Each row is a point on a landscape with many valleys, with its height.
A ball rolls from a point to the lowest of its 2 nearest points, and stops where none of them is lower. Distance is the straight distance between rows; heights are no part of it.
k8: [ 10  38  36  22  -2  24   8 -15  31  17  17 -20 -18 -30 -12 -50  -7  13
 -26 -38 -18 -17   5  23 -49 -16]  (h 3.18)
k945: [ 14  32  31 -20 -33  -4  14 -42 -20  17 -37  -8   1  23   8  -9   6 -19
 -18  38  -5 -24   2  43   7 -11]  (h 3.98)
k889: [ 22  13  19  32 -17 -12  10 -21  -9  30  12  26 -35  11  -7 -59  33 -12
 -15   8  -1  16  -6  31   5 -45]  (h 4.24)
k973: [ 27  14  31  14 -37 -15  17 -35  -6  23 -52  -3 -13  23  -6 -33   2 -26
   0  20   7 -17  14  47  -5 -21]  (h 4.35)
k99: [ 24   2   9 -16  -4 -18   6   7   1  -9  37  25 -12   0 -42  11  31  58
  44  -2 -25 -28   3  39  18  22]  (h 6.83)
k9: [  7 -51 -35 -19  11 -24 -15  25  -8 -21 -36  25   5  -8  11  54   0 -14
  10  26  27  -6  10 -23  16  15]  (h 4.07)
k913: [  1  14  -1  27  22 -20  11 -73  27  18  19 -16 -13 -30  27 -17  -3 -21
 -44  -5  -7   5   5  12  -4  -9]  (h 1.93)
k110: [ 25  21 -21 -15   3  13   9 -45   8  14  20  20 -57  12  11   7  -2  17
 -14   2   1  -7  -4 -18  24  14]  (h 2.76)
k393: [ 44  30  -4 -18  16   4  25 -32  38  48   4 -13 -11 -18   5  14   8  29
  13 -36  -5 -27 -15 -10 -22  13]  (h 7.51)
k240: [  7  19 -10  30   0 -34  20 -25 -31  28 -17  18  11 -21 -34 -18  -5   1
  -7   3 -23  11  -8  51   7 -15]  (h 4.03)
k560: [ 25  22  20   5 -19  13   8 -27 -17  20   2   7 -38  23  12 -24  36 -14
 -22  37  12   2 -13  17   8 -28]  (h 3.72)
k991: [-15  18 -13  13  16 -27   8 -26 -13  16  -4   3  34 -32  -5 -25  -9  -4
  -3   1 -10   9  -1  32  -1 -15]  (h 3.56)
k617: [-38  24   7  -7   7  18 -21  31 -40 -22  20 -11  43  -9   5 -13 -25  -6
  -7  12  -3   8   3  -3 -11 -16]  (h 3.22)
k521: [ -2  -6 -21  35 -12 -21  -9 -12  -9 -10 -79   1  -1  27   1 -17  24 -44
  22   4  -1  19  15 -16 -10   4]  (h 4.15)
k775: [ -3 -35  10   0 -12 -14  -3  19  28   5  10 -44 -13  18  35  38 -35  20
 -17  -3  40  -3 -33 -30  13  -4]  (h 2.89)
k801: [-34   5   2  21  16  25 -17  27   1  14 -10 -32  35 -38  -5 -16 -24 -16
  12 -36 -15  26  -3  -1 -45 -29]  (h 4.08)
k625: [ 18  18  36 -30  -8  39  17 -47  18   9  50 -13 -47  17  19  -3   2  24
 -37  -3 -11 -33 -10  -1   9  24]  (h 2.72)
k604: [ 20  26  14  42  13 -15   9 -56  -5  44  31   2 -21 -11 -28 -33  47   1
 -19 -18 -36   7 -28  47  -6 -23]  (h 5.07)
k682: [ 19  15 -25  -8   2  15  -2  -7  -9   5  30  27 -40   9  11  18 -22  28
  -4  29  17   1  -2 -29  14   1]  (h 2.11)
k992: [-24  -5  23 -18  21  35  -8  35 -13 -17  -3  -3  33 -23 -33  52  29  -2
  44   5 -23 -40  16   8  20  -2]  (h 6.08)
k544: [ -3  28  35  -4  -8  -1  -2   3   8 -10  40 -18  13   0  27 -47   0   3
 -17  -2  20 -17  16  15 -17 -24]  (h 3.06)
k84: [  7 -35 -24  32  -5 -18  23   7  27   5 -18  59 -21   0 -14 -13  10 -17
  12 -21   5  60 -14  -5  22   0]  (h 4.69)
k818: [-10 -35  -3  -2   9   1  -6  49   6  11   3 -16  49  -8  -5  -5  16  -3
  36 -25  20  33 -11   2 -24 -18]  (h 3.90)
k179: [-41 -39  -8  -7  25  21 -21  51 -23 -27  -5 -28  34   9  11  74  -8 -38
   0 -11  -7  -5 -10 -48  11   8]  (h 5.05)
k412: [ 17   5  -3   0   6  33   8  30  30  15  12  13 -30  -8 -21  14   8  31
  40 -14   7   2  -8 -23  -9 -14]  (h 6.74)
k441: [ 20  16 -11  -2   2  26 -10   1 -11   6  19   3 -20   4   7  59   3  40
   9  39   4 -20 -12 -23   9  -1]  (h 2.80)
k414: [-10   8   3   0   0 -16 -20   5   4  -4  24 -29  22  13  43 -24   0  -6
 -19  -3  20   3   3 -21 -11 -17]  (h 3.43)
k23: [  8 -22  16 -27 -13 -10 -15  15   9 -15  27  12   3 -23  25  -3 -35  16
   2  21  43 -13   5   1  10   5]  (h 2.64)
k965: [ 11  23  41  37   1  14  -9  -4  22   8  44  -9 -35   0   8 -68  11  12
 -14 -26  -2   0  10  18 -33 -36]  (h 3.70)
k491: [ 32  24 -16 -13   9  -1 -20 -19  51  12  16 -15 -36 -13  -2 -34 -10  24
   7 -47 -17 -28  15  -8 -36   9]  (h 7.64)
k443: [-18   7 -11  25  16   1  -6   1  13  25   5 -33  35 -28  23 -15 -28 -22
 -12 -27  -2  27 -11 -13 -46 -36]  (h 3.52)
k182: [  7  12 -31   7  12  -8 -19  20 -10  -3  15  18  -4  18   8 -11  12   6
  17  23  15  22   3 -24  -5 -13]  (h 5.25)
k962: [-33 -43 -23  -1  45  29 -17  53 -36 -16  -3   6  50  13   1  52   5 -42
  -4   6   9  18   3 -37  -7  20]  (h 4.79)
k228: [-11   7 -11  -2  23   2  30 -11 -35   0   0  45  20 -16 -43  10 -19  18
 -15   6 -42  -1  22  36  20  24]  (h 5.16)
k933: [  3 -16   4  -4 -24 -40 -24  11 -19 -28 -57   1   7  27   0 -10   6 -20
  32  30  17 -13  17   7  -7  10]  (h 3.09)
k706: [ 38  32   2  -8   8  -3  36 -40  17  40   6  10 -15  -8   8   0  23   5
   4  -6   9 -12 -24   6   4 -13]  (h 7.41)
k372: [ 12  23 -29   0 -10 -38 -37 -34 -29 -11 -22 -11 -23  44  25 -25   2 -32
 -21  24  -2 -16  21 -14  -3   7]  (h 6.19)
k455: [-31  24  14 -25  -1  17 -24  20 -29 -33  30  -3  21  -9  -2  -1 -17  13
   7  20  -1 -25   9   5  -5  10]  (h 2.83)
k525: [  6  -6   6  51  -6 -23  14   0   6  21  18  17  -9   1  -7 -42  26  -9
  -7 -10   6  47 -16  14   1 -42]  (h 4.68)
k166: [ 15   2   7  25 -31 -24  20 -41  -6  14 -50   5 -22  15 -24 -29  -3 -15
  14  -1 -25 -10  23  46   4   9]  (h 4.70)
k503: [ 15 -51 -10 -30   5 -18 -12  22  12   0  20  25   4 -22  26  33 -40  16
   8  14  50  -1   3 -17   9  12]  (h 2.99)
k77: [ 18  25   0 -12 -16  -1 -28 -21 -26  -5  -3  -8 -20  21  16  44  21  20
   5  54  -4 -23 -17   0  18   1]  (h 3.26)
k153: [-16  -4 -17  11   4 -27 -18   5 -16 -40 -40   1   4  13  -7 -20  46 -32
  23   9 -14  12  11 -20  11   5]  (h 4.45)
k897: [-22  12 -40  22  12  -1 -10  -1 -46 -20 -37  19  11   9   3   2  -3 -31
 -21  33  -8  28   7 -18   4  -4]  (h 5.64)
k409: [-22 -21  -6   9  17  36  15  32 -13   3   7  15  19 -17  -4  10 -33   5
 -15   2  15  50   2 -18 -14  -3]  (h 4.26)
k926: [-15  29  31  21   5  31  40 -29  16  24   6 -18   6 -44 -15 -13  -5  14
 -10 -21 -28   2 -20  20 -14  -5]  (h 6.23)
k268: [-18   7 -28 -20   0 -43 -20 -10 -17 -30 -17 -25   5  18  29  21 -20 -20
 -23   4   6 -25   0 -22  34  20]  (h 2.60)
k699: [-21   1 -10  -2  19 -13  -4   3  -1 -10   3  -5  21 -27   5 -29  -8  -6
   7 -17   3   9  12  -8  -1  -4]  (h 3.04)
k454: [  7 -28 -16   6   4  11 -12  45  39   2  26  24 -11   3 -16 -22 -17  22
  23 -38  17  27   7 -18 -37  -5]  (h 7.81)
k606: [ -2   2  -7 -42  13  26 -17  16  -4  -4   4 -17  13 -23 -10  61 -43  26
   4  -8 -17 -51  10  -5 -19  23]  (h 5.87)
k888: [ -3 -33  12 -15   1  33 -26  57  14  -6   8  16 -11 -26 -24  12 -31  28
  24  -6  18  -5  18  -5 -31   0]  (h 5.29)
k183: [ -9 -16 -31  -1  23   5 -14  30 -20 -21   6  30   7   0  -3  13  -5   5
   2  16  12  18  15 -37   6   9]  (h 5.04)
k972: [-31 -22  -3  -3  -4 -44 -29  10  -6 -44  -7 -38  -8  31  31  49 -12  -8
  -7  12   7 -22 -29 -33  41  21]  (h 2.88)
k734: [ -1  41   6   6  24   4  18 -55 -19  22  26  10  11 -16 -10 -14  -8  14
 -29  -4 -33   6  -6  24 -19  15]  (h 5.72)
k374: [  5 -40 -17 -16  25  -7 -24  19  -1 -13  -3  18  11 -23   0  52  11  10
  35  18  16 -22  19 -12  16  10]  (h 4.28)
k174: [ -3 -36 -44  26  14 -24  -9  34 -36  -9 -19  43  30  15 -26 -13   8 -16
   2   4  12  53   6   6  -2   5]  (h 5.10)
k254: [  1  31  22 -15 -15  29  -5 -10  -4   1  21 -44 -15   8  16  29 -10  23
 -15  20  -8 -35 -22  -5   3   3]  (h 6.76)
k145: [ -2  -4 -19  19   1 -18  -3  -1   0  -7  10  -5  31  22  32 -31  10 -25
 -33   4  21  41  -5 -18 -12   4]  (h 3.76)
k737: [-10  37   0 -30  -7 -12 -31  -8 -41 -28  15   4  30   8   1  11  -1   7
   4  35 -10 -32   7  23   7   9]  (h 2.50)
k435: [ -5 -56  11  -5   4  14  -9  76  11   5  22  27 -16 -20 -39  -6 -24  34
  32 -40  14   9  16  12 -14 -10]  (h 5.08)
k621: [  6 -56 -35 -12  23 -28   5  21   7  -6 -40  32  11 -13   0  22  -3 -27
   8  -6  26  20  12 -22  20  21]  (h 3.82)
k716: [ 21  26 -16  -5   6  33   0  14  17  21   1 -23 -18 -11  -1  31  -2  31
  22  -4   4 -16 -12 -23 -25 -13]  (h 6.87)
k750: [  6   4  -2   6  -2  -9 -29  30 -10 -22  33  13  -5   0 -35   3  38  49
  48  12 -21 -17  11  20  20  -1]  (h 6.95)
k232: [-28  -5  -6   8  -5 -19   9 -22   1 -19 -22  12   1 -18   9 -34  -6 -20
 -11   7   6  18  13   1  22   9]  (h 2.54)
k923: [ -7  -6   3   5 -10  28  24  23  -4 -14 -11  34 -26   2 -18  16  21  15
  11  31   8  15  -3 -17  35  -7]  (h 5.93)
k70: [ 10  22   5  13 -10   7  30 -18 -13  15  -2  21 -27  -2 -35 -16  34  16
   8   4 -26   7 -13  26  34  -6]  (h 5.31)
k731: [  1   3   0  15  -3  32  25 -15  18   7  28  46 -53 -16   0 -12 -24   4
  -3 -11   5  34  -2 -28  13   0]  (h 3.97)
k805: [ -5  23  25 -21 -11  36  37 -20  11   6  13 -37  -8  -3  11  34 -20  19
 -26  -7  -7 -26 -26 -10  13  24]  (h 6.65)
k426: [  4 -57 -21  17 -15 -18   9  40  13 -15 -19  67 -17  29 -22  -9  13 -20
  18 -12  18  45  -6  -1  21  18]  (h 5.09)
k66: [-45 -18   0 -16   2  26 -37  44  -7 -32  -2 -39  13  -6   2  31 -45 -24
  -6 -27  -8 -14   6 -42 -25  11]  (h 5.48)
k762: [ 15  -1  -9 -10 -15 -44 -30 -35  -5 -20   4 -16 -45  48  41 -16  11 -22
 -35  20  14 -33   7  -8  18   9]  (h 6.28)
k144: [ 26 -15  21   8 -42 -42 -13 -20   4 -17 -31  20 -34  41   5 -47 -12 -27
  13  18  23 -14  36  14  -7  15]  (h 3.71)
k54: [  2  20 -34  -8  31  16  30 -23  10  18 -19  -4   3 -21  -4  43  -2   3
  -2 -14 -17 -14  -5 -26  19  14]  (h 6.33)
k898: [  8  30  44 -13   0  27  47  -8   3  19  12  -3  10  -3 -37   9  34  45
  12 -26 -43  -5 -21  21  -9  19]  (h 6.59)
k483: [ 25  34  -6 -21  12 -24  13 -64  -8  19   7  13   4  13   4 -21   6  -3
 -33   3 -37   2   4  26 -10  20]  (h 5.91)
k906: [ -5  -9 -34  26  11 -23   2   3 -28 -12 -45  37  11  -3 -20 -14  -6 -25
  -2  13  -7  29  18   1   8  -4]  (h 5.38)
k868: [ 37  38   1 -34   4  -6  25 -25 -16  33  -1  17  14  -5  -3  27 -10  24
 -13  25   4 -18  -7  21  -3  13]  (h 7.09)
k720: [-28 -28 -15   2   5  22  -4  33  19   5  -9 -34  22  -8  20   5 -31 -13
 -21 -40  15  24  -8 -33 -30   4]  (h 3.94)
k493: [  4  11  18  14 -15   2  -4 -39   3  -2 -14 -16 -38  26  25 -30  52 -39
 -22  20  -1   2  -1   0  12 -23]  (h 3.27)
k707: [-15   8  29  51   7 -14   2 -16  20   8  45 -11 -10  -7   5 -62  33  -6
 -11 -18  -5  28   3  15 -14 -37]  (h 4.16)
k40: [ 13 -35 -44  25  -5 -17   9  -5  21  -5 -28  45  -1  22   7 -15   3 -37
 -11  -9  14  59 -10 -22   1  20]  (h 4.23)
k221: [-22  28   4 -16  -4  33   2  16  -2   1  -7 -38  29 -18   3  16 -13 -15
  13 -20 -20 -22  -6 -14 -21 -18]  (h 5.83)
k226: [ 16  24  41 -22 -12  16  15 -50   7   2  29  -7 -26  19   7 -28  39  10
 -31  10 -18 -24   4  25  12   8]  (h 3.19)
k791: [ 11 -55   1  -7  11 -11  -6  56  19  10  28  49  -3 -26 -24  19 -12  30
  42 -17  22   6  15   1   9  -9]  (h 4.78)
k947: [ 21 -28 -21  20 -14 -26  -5  -6   5 -11 -47  19 -17  35   8 -26  11 -34
   6   8  12  36  12 -19 -10  15]  (h 3.80)
k515: [ 10   7  42 -23 -18  -5  -7  -5  14  -5  26  -7  20 -15   1  -6   7  41
  23  12   4 -35  -6  38   3   6]  (h 6.44)
k572: [-33  -3  -8  -1  16  35 -12  48 -28  -3   3 -16  40   1   9  13 -27 -13
  -1  -3   8  19   2 -25 -29 -14]  (h 3.69)
k555: [ 22  22 -16 -12  19  -9   8 -44  34  22  15 -21 -15 -16  19 -10  -3  12
   1 -42 -15 -18   6 -14  -2  15]  (h 7.57)
k410: [-19 -45  14 -17   2  20 -26  52  12   6 -11 -43  45  -6   7  33  23 -12
  42 -24  13  12  -7 -13 -28   1]  (h 3.55)
k123: [ 15   5 -12  -5  -7 -20   2  11 -36  -9 -40  22  15   8 -48  10   8   9
  15  24 -29 -23  21  52  19   2]  (h 4.57)
k310: [  7  24   3  18 -16   1  32 -32 -22  10 -64  13  -9  16 -40   1  22  -6
  10  10 -48  -5   1  47  10   5]  (h 5.06)
k974: [ 40  44  -1  -4  12 -11  -1 -29 -25  35  34  25 -21  29 -17 -27  31  32
   0   5 -22  -9  -9  34  -2  -4]  (h 5.53)
k742: [-11 -26  -7  -5   3 -20 -13  30   8   6   4 -55  58  27  43  26 -27 -30
 -24 -29  36  16 -33 -22 -10  -5]  (h 3.17)
k351: [ -1  24   5  41 -22 -26  25 -26 -25  22  10  -5  -1 -21 -45 -24  28  11
 -13  -5 -51  10 -20  56  17 -16]  (h 4.56)
k465: [ -6 -41 -21   5  23  26 -10  39  21 -13  -1   8   1  -4 -11  38  25   9
  32  -5   6   5   9 -49  -3   7]  (h 4.54)
k136: [ -3 -49   8  -3 -16   8   4  27  31  -2  17 -44  25  35  31  25 -10  -2
 -26 -10  49  20 -46 -21   6  18]  (h 2.48)
k185: [ 25 -33   1  39 -27 -26  -2 -24  24  -6 -26  27 -20  44  21 -48   2 -54
 -20   0  29  38   7  -1 -22  12]  (h 3.34)
k911: [-23  20   2 -41  -3  -3 -20  -5  -9 -29   1 -41  50  -3   3  57  -2 -37
  25 -13 -28 -40  -3  -2  22   8]  (h 4.95)
k639: [-25 -47  -8 -10  18  32 -39  58   0 -10 -20 -32  11  -9   3  76 -24 -16
   2 -16   3 -15  11 -36 -20   9]  (h 5.26)
k608: [ 14   1  10  41 -23 -32  23 -58 -15  27 -28   4 -25  21 -42 -22   7  -6
  -8  -8 -58  -1   5  65 -11  17]  (h 5.01)
k193: [  7 -20  10   4 -24  20 -11  27  43   8  10 -32 -47   6  25  44 -22  34
  -5  -9  18 -15 -29 -41   6  -5]  (h 3.25)
k526: [  8  26  37  -2 -15 -13  11 -38  -8   2   2  -3 -12  10   1 -52  37 -12
 -24  10 -14 -17   5  49  18 -12]  (h 3.08)
k252: [-15  17 -10 -29   8  -5 -13   2  -4 -21  -4 -25  31 -12   5  24  22  -7
  36  -3 -19 -31   7  -1  20  10]  (h 4.80)
k196: [ 13  30  44  -5   1   9  39 -25  21  24  15 -17   3 -13 -11 -28  23  20
   4 -28 -21 -18 -17  28   3   1]  (h 6.43)
k340: [ -4 -17  12  32  -8 -32   9 -40  30 -13 -21   9 -17  -9   6 -47  22 -37
 -16  -3   2  26   9  -1  13   3]  (h 1.81)
k481: [ 19 -41   7   9 -37 -45 -12   6   0 -21 -48  18 -10  28  -6 -21 -23 -27
  38  17  33 -11  34   8  -5  17]  (h 3.39)
k490: [ 37  21  -5   9  11 -25   6 -55 -16  32  12  23 -25  23 -16 -41  44   0
  -6  -6 -35  -9  -2  43   2 -11]  (h 5.35)
k679: [-24 -24  10 -13  -5  10   7  35  15  -2 -16 -41  41  -5  25  22  19 -16
  16 -10  24  17 -19 -29   9  -5]  (h 3.20)
k877: [ 17  36  39 -10  -5  28   5 -34  30  12  21 -33 -20  -7   1 -29 -15  14
 -59 -40 -28 -32   6  21 -59  15]  (h 2.65)
k513: [ 31  37 -19  -1   7  -8 -23  -7 -20  17  23  10 -25  19   0 -17  32  25
  18  28   3   3  -5   4   1 -23]  (h 5.45)
k79: [-14  -1  31 -28   4  41  -3  20   2 -12   2 -22  33 -28 -22  42   3  18
  34  -7 -25 -44   7  18 -14   8]  (h 6.22)
k671: [ 15  -7  22 -29  -7  19 -25  28  17  -4  22   9 -15 -26 -16  -2 -53  46
  12   0  14 -26  12   8 -31   9]  (h 5.47)
k285: [ 18 -15  -3 -18 -10   9 -39  18   5  -4  28   2 -26 -19  10  39 -69  53
   3  11  16 -33   2 -14 -28  16]  (h 5.61)
k964: [ 29  45 -14 -11  14  16   6  -8 -12  34  16   3   0 -11  -7  16 -10  37
  14   4   3 -14  -8   1 -20 -11]  (h 6.98)
k366: [-12   0  -4  -4  -5  21   0  -2  19  -5  14 -36 -44  13  20  28 -17  25
 -13  -9  13 -15 -14 -48  19  13]  (h 3.58)
k293: [-13 -35  -5  -8  -9  -8  12  15  27   2  -1 -41  32  13  45  -1  -1 -23
 -20 -14  35  15 -22 -30   3   7]  (h 2.84)
k113: [-14  21   3  17   2   3  22   5 -18   5 -15  -1  14 -18 -28  -8  31   3
  17   1 -17  11  -7  22  28 -30]  (h 5.63)
k216: [-10   5 -18  -9   6 -37  -2 -14  12  -7  10 -41 -16  18  37  10 -20  -7
 -30 -13  12 -21  -2 -28  26   8]  (h 2.29)
k16: [ -1 -42   9  43 -15 -40   4 -28  38  -4   2  34 -21   6  15 -51   8 -43
 -28 -10  21  48  -6  18  -7  -5]  (h 2.67)
k30: [ -6  -9 -19 -21  35  21 -19  23   7 -12   1   0  12 -23 -14  48 -10   8
  29  -7 -13 -38  30 -21  -7  19]  (h 5.99)
k24: [-25  11 -13  -9   6 -23 -24   4  -4 -41  -8 -31  22   0  11  -5  43 -28
  28 -11 -17  -9   2 -22  17   0]  (h 4.65)
k798: [-40  17  10 -24  -5  36 -19  25 -10 -24   3 -47  21 -12  -3  45 -42 -13
  -3 -19 -20 -32   0 -14 -10   5]  (h 5.65)
k919: [-25 -22 -14   7   7 -13  -8  37 -15 -14  -8  -3  49   7   7 -18  21 -19
  14  -8  18  40 -11  -8 -10  -4]  (h 4.20)
k675: [ -4   9  -6  31  20 -23   7 -29  15  22  13 -13  22 -20  35 -26  -8 -25
 -31  -8  10  23   3   1 -17 -30]  (h 2.79)
k788: [ -3 -14   8  21  -4  26  40  19  17   8   7  31 -18 -13 -19  -2  13  10
  23  -8   8  40 -18 -11  21 -23]  (h 6.25)
k891: [-28 -27 -11  -2   1   0 -22  46   9   0  -5 -55  31  29  17  17 -62 -16
 -40 -47  24   6 -27 -19 -36   0]  (h 3.54)
k511: [-24  38  16  -4   9  37  12 -15   5   3  -2 -27  17 -24 -10  -6   6   8
   8 -24 -35  -7 -10   4 -13   1]  (h 6.02)
k356: [ 17 -30   2 -14  22  -2 -11  27  17   5  14  22   1 -36 -19  30   4  36
  54  -3  11 -30  10   6  11  -5]  (h 4.50)
k267: [-13 -14  26 -21 -23  -5   8  19  -1 -22  -3  19   8 -12   1 -16  -5   4
   4  28  33   8   3  13  32  -7]  (h 2.08)
k768: [  4  -2 -19 -23  17   2 -14  11 -15  -4  22  -4   5 -18   8  48 -47  33
  -4  17   8 -32  11 -14   1  20]  (h 5.75)
k937: [-24  11  -9  -4  12  21   9  29 -43   2  -6  14  32 -21 -12   8 -14  -1
   3  26   3  10   4  14   6 -30]  (h 3.77)
k796: [-33   1  -5   2  16  11  11  24 -14 -18  -9   6  20 -17 -37  10  31  -2
  32  -7 -32 -15  18  14  36  -4]  (h 5.89)
k75: [-22   2  10  14   1 -14  11 -21  20 -10  16 -45 -11   3  50 -14 -24 -20
 -60 -18  14  -6   3 -21  13  -5]  (h 1.72)
k860: [ -8 -26 -29  14  18   4  11  33 -14   4   3  42  24 -10 -12  -1 -10  -4
   4   8  16  47   5  -7   3 -10]  (h 4.71)
k413: [ -7  19  -9 -24   7  -7  11 -20 -29 -12 -31  21  30   4 -27  16 -12   1
  -1  15 -33 -13  18  31  11  26]  (h 4.86)
k93: [ -7   1  -7  28  17  40  33  15  10  14   8  19 -27 -34 -34   0   0  26
  20 -21 -16  21   0 -14   1 -19]  (h 6.52)
k370: [  7  35  -5 -13  11  22  44 -41   8  31  -8 -28  -7  -1   8  41 -13  15
 -23 -15 -21 -13 -24 -15   9  11]  (h 6.49)
k387: [ -4   8   3  25  22  -2  15 -56   9  13  36 -34 -26  -7  45  -4 -33 -17
 -72 -12   5  -4  -3  -9   2 -13]  (h 0.47)
k209: [ 40  16 -24 -12   1 -27  20 -23   5  31 -20  34  -5   1  -1  -7  -7  -2
   5  11  13  -3  -1  13  12 -14]  (h 7.29)
k211: [-35 -17   0   7  -5  31 -33  38   8  -4 -16 -37  44 -10   8 -12 -25 -33
 -20 -40   3  35  -8 -10 -58  -8]  (h 4.36)
k657: [  0  -5  19  25 -33  -7 -10 -30  -7 -18 -48 -19 -23  43  27 -40  18 -57
 -28  17   9   3  12  -6  -5  -4]  (h 2.75)
k875: [ 11  28  15 -30 -29  10   4 -36 -23  -3 -23   2 -14  28   2  20   2   9
 -17  45  -8 -22  -8  26   9  14]  (h 3.62)
k711: [ -6  14  -1 -19 -22 -44 -50   3 -26 -39 -17   4  25  16   5  -8   8  -9
  22  43  -2 -31  13  22   5   7]  (h 2.81)
k390: [ 34  32 -16 -11  -5 -27 -17 -60 -18  10 -20   6 -16  33  13 -36  -1 -19
 -26  22 -17 -17  24  26 -11  11]  (h 6.07)
k477: [-18 -32 -21   8  36  13 -25  57 -34 -20   4  14  54  12 -10  13  19 -25
  16   2   3  28   9 -14 -15   9]  (h 4.51)
k148: [-21  25  34  12  -8 -24  -4 -14  -7 -15  14 -10  17  -1  14 -66  22 -13
 -18  11   2  -4  10  29  11 -21]  (h 2.53)
k930: [  0 -50 -15 -29  14 -14  10  19  12   1   5  34   6 -28  10  11 -41 -18
   5 -11  43  22  11 -21  22  19]  (h 3.40)
k524: [ 17 -29  -1  13 -29 -19   0  27   7 -21 -11  69 -42  35 -22  -3  11  -2
  28  17  22  24  -1  -3  23  -1]  (h 5.36)
k752: [ -2   7   3  -8  -3  -1  13  20 -43   0 -33  20  17 -12 -29  16   1   4
   3  40   0  -8   5  40  18 -22]  (h 4.22)
k568: [ 27  16  40 -25  -2  -2  27 -13  15  11  31  15  -8  14 -38   7  38  57
  26 -12 -25 -17 -12  24   2  28]  (h 6.72)
k399: [ 25  -3 -16  -2  -2  -3 -25  18  46   4  23   9 -29 -13   2 -36 -30  20
  14 -37  14  -9  18 -16 -47  -4]  (h 7.71)
k550: [  6   7  14  19 -18 -15  26 -40 -19  19   4  17 -29   7 -47 -21  33   7
 -15 -14 -66  14 -17  50  15  11]  (h 4.96)
k569: [ -8 -14  29   6 -44  -6  15 -13   5 -24 -45   3 -19  18  17 -36  -8 -40
 -24  32  27   6  15  -3  11  13]  (h 2.12)
k890: [-16  32 -17   7  -4  -8  -8  -8 -52 -12 -39   9  33   3  -3  -5 -11 -33
  -9  34 -15  12   4  17   1 -20]  (h 5.85)
k773: [ 22  23 -22 -25   0 -22   9 -16 -14  21 -25  -7   8  -1  19  25 -15  -3
 -11  26  16 -21  -5   5  10  -6]  (h 7.19)
k980: [-11 -16 -27  30   9  21  10   6   5   8  15  11  32  -2  23 -13 -20  -8
 -30   4  20  57 -15 -20 -24  -1]  (h 4.21)
k944: [  0  13  43 -42 -10   2  12  -6   5  -8   4 -14  34 -20 -12  30  14  35
  27   6 -21 -39  -7  40   7  22]  (h 6.35)
k624: [ 11  26  48 -31 -10  34  10 -26  26   6  32 -16 -23  15  -4  -8  -8  37
 -34 -22 -28 -30   0   8 -38  33]  (h 2.23)
k676: [ 12  -7  -6  15 -24   0  15   7  -3 -11 -37  38 -47  13 -36  -3  19  -7
  27  22   3  11   6   4  34  -4]  (h 5.66)
k90: [ -8 -14  19   9 -11  -6 -40  46  -5 -28  39   3   7   4 -10 -11  26  40
  47  13   8   0   6  -4  -7 -11]  (h 7.06)
k629: [ 10   5  22 -19 -22 -11  -6 -15  12  -4  15 -10 -10   0  16  -9  16  13
  -6  33  16 -25  -5  17  19   1]  (h 6.54)
k894: [ 14   3  -8  12   2   8   1 -36  20  10  46  28 -57   1  27 -27 -11  -8
 -27  -8   9  11   6 -29  15   4]  (h 3.33)
k476: [ -7  -5 -38  -3  41  30   6  16   8   5 -14  -6   9 -32 -10  35 -20   2
  16 -22 -13  -7  21 -37  -2   5]  (h 6.14)
k882: [ -9  -7 -18  12   6  24  13   2  33   1   3 -23 -25   2  21  12  -2   8
  -8 -22   8  23  -9 -52   5   2]  (h 3.92)
k430: [  1 -29 -18  -6   5  17  13  20  35  -4  -2  -2 -15  -3   9  33  17   6
  22  -4  20  18  -7 -45  25   2]  (h 4.27)
k470: [  2 -51 -14   1  25  18   1  59  17  11   2  12  24  -3 -17  18  21   4
  37 -17  25  28   3 -16 -10  -3]  (h 4.25)
k332: [-16  35  29   1 -17  39   2   5 -16  11  20 -49  -7   7  32  14  -1   5
 -23  22  11 -10 -28 -17   2 -29]  (h 6.88)
k978: [-27  29 -15  14  23  11   7 -29 -33  -5  10  22  16 -18 -23  -2 -14  11
 -12   5 -45  15  12  23  -1  12]  (h 5.46)
k781: [ -2 -40  29 -10 -44 -10   6  17  16 -23 -25  15  -5  17   7 -11   7 -20
  -1  34  40  14  -7  -2  17   6]  (h 1.31)

Where does a ball stop that starts at each point below?
k79 | k340
k390 | k737
k285 | k781
k221 | k818
k974 | k340
k399 | k947
k897 | k148
k716 | k947
k454 | k781
k513 | k148
k90 | k148

Call two points neighbours if one is among the 2 nearest of the other. Go from one point of each pair to the other, from neighbour to neighbour, staying as low as possible. Name the highest point that can't be avoided.
k947, k148 | k974
k947, k818 | k798
k781, k624 | k409
